Points on a hilly landscape, in no order, each with its height.
From any point a ball rolls to the lowest of the 2 points nearest to it. It stops when none of these is lower. Distance is the straight distance between rows; heights are no part of it.
Z691 h=4.54: 125,102,130,80,80,101,89,98,104,82,86,104,106,135,116,118,93,86,106,101,64,69,62,111,67,108,147
Z944 h=4.65: 135,90,118,86,90,81,86,93,93,80,90,89,100,106,127,120,100,75,102,91,86,89,95,105,62,99,163
Z326 h=5.74: 110,107,82,84,82,140,105,114,108,91,103,114,48,139,94,93,111,102,84,83,73,86,75,104,102,81,142
Z670 h=6.99: 109,120,79,111,101,70,91,90,75,62,145,111,83,79,71,121,114,122,93,57,74,85,76,101,88,85,72
Z272 h=2.25: 86,115,69,95,89,127,94,96,115,94,93,100,111,141,97,116,98,131,97,109,69,88,65,103,99,122,79
Z605 h=4.03: 94,84,61,89,105,123,124,95,86,106,87,130,112,140,80,86,82,87,80,84,67,80,91,84,114,93,74
Z415 h=4.47: 101,127,124,114,98,113,114,90,74,96,94,117,67,58,107,81,69,112,87,106,113,152,72,76,112,111,93
Z482 h=4.19: 80,77,90,84,135,114,96,86,83,67,53,121,103,112,125,109,86,86,97,80,61,62,87,86,104,117,88
Z549 h=2.53: 114,115,103,110,110,40,106,100,73,98,102,106,134,104,92,54,63,86,82,104,100,104,108,74,85,95,102
Z5 h=7.44: 81,98,110,110,116,116,105,97,89,96,116,126,88,77,78,108,121,125,106,57,94,102,110,104,121,68,64
Z771 h=2.44: 110,84,86,103,83,105,115,116,107,106,96,97,102,131,119,65,90,75,67,113,105,123,109,71,101,101,146
Z191 h=2.93: 76,93,122,96,127,115,96,69,98,114,60,111,135,108,110,97,89,113,121,96,85,93,104,114,117,122,73
Z30 h=6.47: 100,65,78,97,98,94,109,120,106,112,97,64,105,90,107,108,147,56,109,135,123,79,146,110,94,76,113
Z925 h=4.04: 143,99,116,85,88,65,95,94,114,76,96,80,86,82,123,136,117,90,130,111,105,84,76,120,76,102,146
Z87 h=3.36: 128,147,87,90,83,64,101,75,104,94,103,85,127,127,92,83,72,124,105,137,94,95,71,93,85,114,94
Z175 h=3.78: 117,153,105,85,94,91,97,62,124,97,89,90,127,110,116,93,94,155,111,124,100,85,85,117,96,116,102
Z615 h=4.11: 90,120,117,123,110,97,134,88,82,82,96,123,90,47,100,61,58,110,103,93,124,121,97,76,110,97,62
Z680 h=6.80: 115,96,70,110,101,79,115,75,87,65,120,88,95,70,87,124,105,102,107,85,74,82,84,110,84,104,59
Z953 h=1.93: 77,114,101,73,84,104,81,141,88,117,119,95,129,156,112,90,92,100,78,123,90,137,84,69,118,131,107
Z443 h=6.16: 109,101,76,91,102,127,113,107,93,96,108,140,46,111,97,68,104,117,82,85,90,87,85,89,121,49,111
Z887 h=2.63: 81,107,101,110,121,52,68,114,81,65,117,76,89,50,126,141,113,111,110,74,106,82,99,98,80,99,87
Z879 h=7.05: 93,93,37,90,108,130,117,132,105,75,91,110,67,107,92,82,95,101,79,95,104,103,94,70,130,106,79
Z86 h=4.74: 119,127,130,110,78,151,81,113,96,135,112,118,66,144,84,80,99,102,95,105,95,110,71,114,99,99,132
Z227 h=2.94: 110,113,103,102,114,121,106,53,151,130,91,120,131,72,94,93,111,127,124,78,82,84,114,148,118,94,72
Z324 h=2.26: 76,103,78,98,85,95,92,104,112,77,109,88,115,78,118,116,103,132,83,111,107,126,81,90,104,115,49
Z43 h=6.43: 85,83,161,100,96,132,75,105,78,103,91,109,108,108,101,141,110,81,112,79,86,126,87,108,97,118,107
Z438 h=6.91: 86,78,44,88,106,118,105,146,124,90,83,86,89,101,108,90,110,87,90,123,139,101,108,77,123,111,77
Z55 h=5.45: 116,88,111,106,78,146,96,127,121,101,89,95,65,100,95,127,99,73,111,103,113,127,86,104,106,125,114
Z825 h=3.13: 116,81,85,103,74,78,114,106,91,95,127,95,93,115,103,93,101,61,74,106,92,114,101,84,85,91,151
Z769 h=1.55: 80,113,78,93,92,116,93,72,117,112,109,100,137,138,81,106,95,142,102,104,65,91,91,115,100,117,48
Z519 h=4.55: 82,88,121,79,120,79,87,122,88,71,103,119,121,87,111,82,107,120,92,71,118,94,130,91,100,61,107
Z728 h=2.71: 63,97,104,102,92,107,98,123,67,121,113,110,122,142,88,103,84,79,78,116,92,149,87,70,124,137,92
Z626 h=6.66: 110,93,94,99,97,76,122,119,115,97,100,52,108,66,116,93,126,81,119,146,144,90,132,111,94,92,97
Z635 h=7.59: 94,112,122,111,106,132,112,76,88,98,99,135,79,58,90,102,99,124,110,58,77,113,91,107,117,95,80
Z318 h=0.57: 110,114,75,114,93,109,112,95,107,122,112,107,80,116,66,73,93,105,98,109,117,104,105,95,112,86,91
Z342 h=1.49: 111,127,66,100,86,112,103,97,121,106,117,108,91,108,76,92,106,146,103,94,109,96,95,107,107,85,84
Z10 h=6.18: 105,49,115,88,100,108,112,119,103,106,95,83,95,94,113,120,135,67,104,98,107,102,132,100,89,80,136
Z737 h=5.64: 125,142,119,120,90,71,91,73,93,143,136,94,111,122,61,83,102,117,104,115,104,97,102,115,92,88,109
Z124 h=4.80: 108,117,137,108,80,120,110,99,88,70,89,101,71,72,108,115,77,80,95,113,106,147,64,75,99,136,109
Z918 h=4.75: 105,100,75,103,74,84,87,86,141,116,87,56,110,102,113,115,132,121,123,152,115,86,111,149,99,127,90
Z126 h=3.40: 127,120,94,97,103,127,122,67,140,106,87,116,106,48,108,97,87,127,125,88,91,100,98,126,113,109,78
Z913 h=6.06: 66,89,152,105,110,97,67,114,65,112,93,85,120,90,103,147,108,86,103,93,110,128,103,89,96,139,94
Z735 h=4.21: 114,126,146,102,103,121,102,80,88,122,99,132,86,110,96,80,86,115,99,96,86,109,88,110,101,92,140
Z876 h=4.08: 100,129,105,129,89,164,91,103,98,130,99,129,56,104,68,84,93,113,93,104,87,128,67,101,118,123,105
Z183 h=5.19: 122,124,109,69,71,118,97,108,111,84,105,119,80,147,102,100,89,100,86,98,75,85,65,107,84,85,158
Z360 h=5.38: 113,119,133,117,106,79,109,78,99,134,110,94,120,80,73,83,101,102,118,110,129,98,132,112,99,82,98
Z442 h=3.44: 126,106,95,87,109,54,80,109,104,60,102,78,80,67,130,128,115,112,128,106,97,80,84,115,78,96,112
Z919 h=1.77: 56,109,117,128,129,59,69,117,73,91,113,92,112,49,119,114,93,87,107,83,117,85,119,84,81,104,68
Z868 h=6.79: 88,84,68,96,109,89,113,124,118,101,89,66,102,80,116,83,100,79,103,143,149,108,121,79,110,105,84
Z930 h=1.82: 100,101,106,123,120,55,103,98,65,78,111,115,107,68,107,60,61,76,75,72,96,80,126,78,73,77,120
Z608 h=3.71: 80,106,107,79,137,87,71,84,86,83,59,118,116,99,132,103,86,107,108,71,75,57,108,100,97,95,107
Z727 h=6.83: 72,70,126,78,99,120,81,123,82,85,108,105,85,105,111,149,126,102,93,76,90,113,83,98,98,97,112
Z940 h=2.97: 121,118,88,106,96,48,112,102,93,95,110,84,128,120,99,80,64,78,95,135,98,108,87,74,82,129,106
Z76 h=5.43: 59,98,142,119,127,97,80,92,57,121,96,120,126,88,82,82,84,93,93,75,108,123,130,74,118,94,84
Z880 h=7.38: 133,99,116,123,108,59,140,107,75,85,112,75,70,50,93,103,90,69,112,91,113,92,104,100,72,89,101
Z192 h=0.50: 89,136,136,78,76,117,80,117,104,113,94,90,120,140,106,100,89,120,97,123,106,123,63,88,96,121,122
Z99 h=5.07: 116,120,125,109,66,151,103,111,111,84,76,112,64,90,107,117,80,79,106,110,91,122,52,86,102,134,119
Z286 h=3.98: 71,63,83,94,105,111,97,110,100,127,102,86,122,153,89,130,127,66,102,111,88,95,98,113,102,107,81
Z864 h=1.56: 119,104,92,103,91,113,100,111,119,126,100,95,86,120,83,75,88,91,89,113,128,113,118,100,102,95,132
Z630 h=3.62: 86,61,82,89,116,79,105,107,100,101,101,94,146,131,123,89,116,81,79,105,99,82,144,97,88,79,127
Z435 h=5.88: 117,122,96,107,90,64,92,84,104,115,140,85,119,111,71,123,121,110,110,101,89,91,96,115,82,95,90
Z493 h=4.23: 104,123,79,97,82,79,89,87,142,103,100,73,121,109,117,107,107,149,107,134,114,94,89,126,98,123,87
Z776 h=5.65: 119,94,127,131,103,110,99,99,88,124,121,117,66,68,109,59,88,106,70,107,111,132,92,83,102,56,133
Z826 h=6.69: 102,72,93,110,107,60,99,94,93,113,89,68,113,86,108,127,146,60,132,128,106,67,136,139,92,105,87
Z41 h=6.61: 125,76,58,88,106,87,133,95,96,72,117,98,76,86,97,117,98,83,103,82,89,65,100,105,96,75,92
Z561 h=7.25: 89,100,98,95,118,93,83,103,78,79,127,128,99,98,88,123,125,134,102,57,82,77,96,112,101,73,80
Z114 h=7.27: 89,81,115,72,105,94,75,121,102,87,102,80,89,85,124,142,143,127,112,104,119,110,98,116,107,91,107
Z316 h=7.63: 106,109,93,95,81,125,80,127,138,95,107,78,74,73,110,135,135,140,112,101,126,112,99,121,107,108,95
Z193 h=6.22: 100,119,120,105,74,93,68,92,95,102,125,92,116,101,95,142,110,122,111,101,82,114,69,118,92,124,89
Z712 h=3.88: 118,89,104,110,106,83,132,81,105,102,90,111,100,87,98,53,80,75,89,95,123,92,135,104,92,57,127
Z382 h=3.65: 73,92,55,91,108,106,110,105,106,114,98,103,138,161,81,77,82,96,97,112,91,86,106,86,121,105,62
Z427 h=7.19: 104,95,33,105,84,127,111,102,117,79,105,96,68,101,74,113,106,109,91,89,91,83,79,88,111,117,55
Z289 h=3.58: 90,128,72,122,83,149,96,106,99,109,95,117,68,95,66,77,85,138,79,103,92,132,75,88,123,133,70
Z721 h=3.80: 109,65,113,118,95,84,104,93,73,104,106,100,102,113,77,110,102,47,84,94,83,105,109,95,88,97,134
Z981 h=7.26: 130,84,110,124,101,74,134,85,95,105,106,79,83,60,79,122,108,54,133,94,98,99,106,110,81,108,82
Z602 h=5.87: 117,53,102,95,83,131,121,114,114,102,89,92,65,83,99,129,117,52,112,96,109,102,114,97,96,98,129
Z741 h=3.39: 61,81,98,99,91,146,88,133,92,128,110,99,115,165,80,108,100,75,97,101,83,126,93,96,112,119,85
Z866 h=3.79: 115,109,93,111,107,125,135,88,123,81,79,116,79,50,103,80,72,112,120,92,116,105,104,95,119,94,78
Z74 h=5.08: 89,105,155,103,118,89,95,93,89,130,101,127,125,97,86,69,95,110,105,93,126,114,136,97,113,69,108
Z858 h=3.59: 102,120,121,77,99,127,107,80,102,114,69,125,114,124,101,92,82,110,112,103,84,92,100,103,100,104,112
Z296 h=4.96: 83,76,122,108,113,83,93,119,72,89,124,120,101,80,119,69,106,108,64,70,118,113,125,76,101,63,124
Z430 h=4.36: 86,73,92,95,119,119,116,99,77,101,79,121,101,112,93,105,90,69,89,79,81,101,99,77,111,98,88
Z62 h=2.37: 108,105,74,99,109,132,111,76,137,114,104,116,100,110,82,99,118,128,128,81,92,69,115,135,118,82,82
Z321 h=2.54: 142,112,103,97,86,131,114,95,126,116,82,107,70,127,94,58,73,94,86,114,112,93,99,110,109,101,162
Z655 h=1.35: 80,86,107,108,109,85,82,82,105,87,93,89,113,58,123,122,109,123,98,99,93,105,96,122,101,133,45
Z733 h=2.30: 64,84,97,108,121,89,79,77,103,94,74,101,129,113,123,111,111,127,110,105,87,89,113,132,120,128,62
Z991 h=4.12: 77,58,63,76,111,96,100,123,110,124,97,84,127,155,105,96,129,76,92,125,108,73,124,111,110,89,103
Z52 h=3.08: 87,93,97,77,102,76,115,113,104,112,95,100,149,135,124,65,90,90,82,120,118,114,128,72,93,103,127
Z822 h=4.18: 82,91,105,82,132,65,76,111,95,64,83,104,119,89,134,79,83,104,99,88,102,76,116,85,92,81,111
Z774 h=0.89: 77,110,116,128,136,55,79,105,68,98,105,102,96,62,106,100,73,77,96,64,103,81,123,83,80,83,98
Z299 h=3.84: 113,94,95,63,96,86,88,97,107,94,90,89,116,162,114,110,102,98,110,112,67,64,75,120,75,98,123
Z763 h=2.88: 91,109,60,111,81,116,105,117,124,91,102,72,84,69,103,100,86,119,77,113,124,138,90,82,106,145,61
Z978 h=7.11: 110,88,102,134,82,104,120,85,107,128,115,69,92,78,56,131,117,63,121,118,107,115,111,117,96,117,82
Z830 h=7.87: 119,114,84,92,89,108,105,108,144,93,105,79,78,52,112,103,125,133,117,105,139,98,112,119,105,88,106
Z338 h=6.44: 109,78,68,96,106,95,122,110,108,73,112,118,66,82,94,84,102,98,83,80,112,84,104,86,104,54,96
Z833 h=5.73: 58,107,147,114,132,95,54,90,63,125,89,97,139,92,103,121,90,102,105,76,98,115,126,88,104,120,84
Z228 h=5.32: 97,89,131,106,105,88,106,114,88,103,120,106,79,66,104,74,98,98,72,107,137,137,120,83,109,66,116
Z280 h=6.92: 99,84,126,127,91,83,92,70,106,130,84,65,118,82,82,134,135,64,137,119,104,102,122,133,96,133,81
Z921 h=3.37: 130,107,109,87,98,108,119,73,122,100,77,125,95,110,115,55,79,111,93,92,112,79,126,103,97,67,150
Z740 h=3.10: 91,105,69,66,100,91,99,112,108,101,100,96,126,171,108,97,95,113,95,118,76,84,90,96,100,97,104

Where does a ball stop that starts at each point below?
Z918 | Z774
Z316 | Z74
Z981 | Z318
Z124 | Z318
Z438 | Z318
Z991 | Z318
Z944 | Z774
